Each row is a point on a tangle of strands that fork, close into loops and nearly touch. The rows are in no order.
In the rows, zero is written as 128.
Points whose rows are less than 46.7 apart are linked; no others are. Some points are linked to none.
q_23: [118 128 132 119 132 123 140 148 122 103 142 128 140]
q_770: [156 140 155 105  90 134 128 125 142  74 186 107 108]
q_212: [136 139 126 123 133 126 138 182 123 102 134 157 151]
q_638: [173 156 116 142 108 139 128  89 142 112 157 112 117]
q_342: [179 147  99 154 124 142 105 165 124 125 121 170 133]
q_523: [182 135  89 149 146 158  91 190 110 147  98 198 138]
q_84: [147 147 127 130 115 134 136  91 139 117 153  99 120]
q_20: [131 144  99 153 154 127 141  81 124 159 106 119 143]
q_167: [105 137  95 156 181 125 150  89 106 176  75 130 165]
q_773: [154 147 122 133 118 130 133 128 134 100 149 126 132]
q_114: [180 154  84 178 134 146 109 107 129 149 113 143 127]
q_737: [190 119 122 109 123 150  97 242 108 118 124 228 140]
q_233: [141 152  72 190 172 135 135  71 115 194  63 142 160]
q_343: [176 151  92 169 128 143 108 136 126 135 120 158 132]
q_806: [ 81 107 151 107 124 113 132 100 138 136 132  92 113]
q_957: [126 127 149 106 113 123 135 123 135  97 163 102 116]
q_26: [176 128 125 110 116 136 113 233 116 104 126 214 146]
q_308: [ 95 119 133 116 148 118 143 150 119 118 124 127 143]
q_777: [152 156  73 191 159 139 130  64 122 185  83 128 145]
q_209: [159 150 107 153 128 133 131 111 133 122 135 129 133]
q_674: [121 119 169  91  85 130 125 108 150  89 180  80  91]
q_788: [116 117 172  90  97 124 133 158 132  68 183 110 109]
q_394: [ 64  87 167 104 115  97 134 143 131 119 131 105 113]
q_839: [149 136 162 100  88 138 126  98 150  81 187  87  95]
q_869: [101 130 142 112 123 126 125  52 150 158 131  74 104]
q_44: [152 154  88 174 149 135 136  69 129 169  97 124 141]
q_505: [ 37  80 157 122 145  94 146 133 115 158  82 117 135]
q_494: [165 153  96 164 128 139 129  97 132 138 131 127 131]
q_985: [140 138 133 117 116 129 137 135 132  96 160 121 126]
q_573: [109 137 106 144 160 127 146  74 121 166 106 109 143]
q_213: [179 155 133 133  92 141 127  99 149  96 174 110 107]
q_107: [ 44  77 168 110 125  86 144 150 126 129 106 113 123]
q_657: [102 123 146 111 122 125 130  82 145 138 141  84 109]
q_747: [ 52  91 149 116 148 104 141 122 116 151  97 109 132]
q_577: [158 130 134 107 123 129 126 231 117  96 128 203 155]
q_628: [107 104 182  87  81 117 122 146 140  72 184  91  91]
q_685: [177 142  94 154 134 147 101 178 117 133 111 184 137]
q_684: [ 72 102 150 114 131 108 133  94 134 154 114  90 117]
q_552: [178 142  58 178 183 172  88 157 102 185  62 183 144]
q_605: [170 151 146 121  90 139 130 114 142  78 183 111 109]
q_322: [186 134  97 133 141 156  90 211 110 139 106 209 139]
q_418: [132 138 128 123 131 126 140 160 122 105 139 145 146]
q_182: [ 31  71 162 117 140  85 149 150 116 148  83 122 136]
q_859: [133 135 140 118 110 131 137  95 143 112 161  92 110]
q_755: [113 110 182  82  74 122 120 114 155  86 185  77  84]
q_942: [189 120 105 120 139 159  87 226 104 140 107 225 138]
q_171: [125 145  86 169 173 130 147  80 112 179  75 131 159]
q_979: [ 72 110 148 116 130 110 128  73 142 167 110  83 114]
q_396: [ 70 102 141 114 149 113 141 139 115 134 112 115 137]
q_564: [ 87  98 161  99 111 111 132 136 135 109 149  99 109]
q_416: [106 114 157 101 108 121 134 125 136 101 164  99 108]
q_500: [ 75 120 149 116 124 116 122  52 151 176 112  73 109]
q_868: [ 94 132 106 145 174 123 150  85 113 169  88 117 154]
q_890: [149 134 127 118 127 127 130 202 122  95 132 182 155]

How many points has the smallest loop of links through each point below? Write - if it is on no loop.
q_396 | 12
q_573 | 8
q_979 | 6

A fork is a point with three links, a tip a point with one. Leave the first point through the second and follow the links. Name the first fork or tip that comes.
q_839; q_770 | q_957
q_342; q_343 | q_985
q_747; q_396 | q_23
q_213; q_605 | q_788
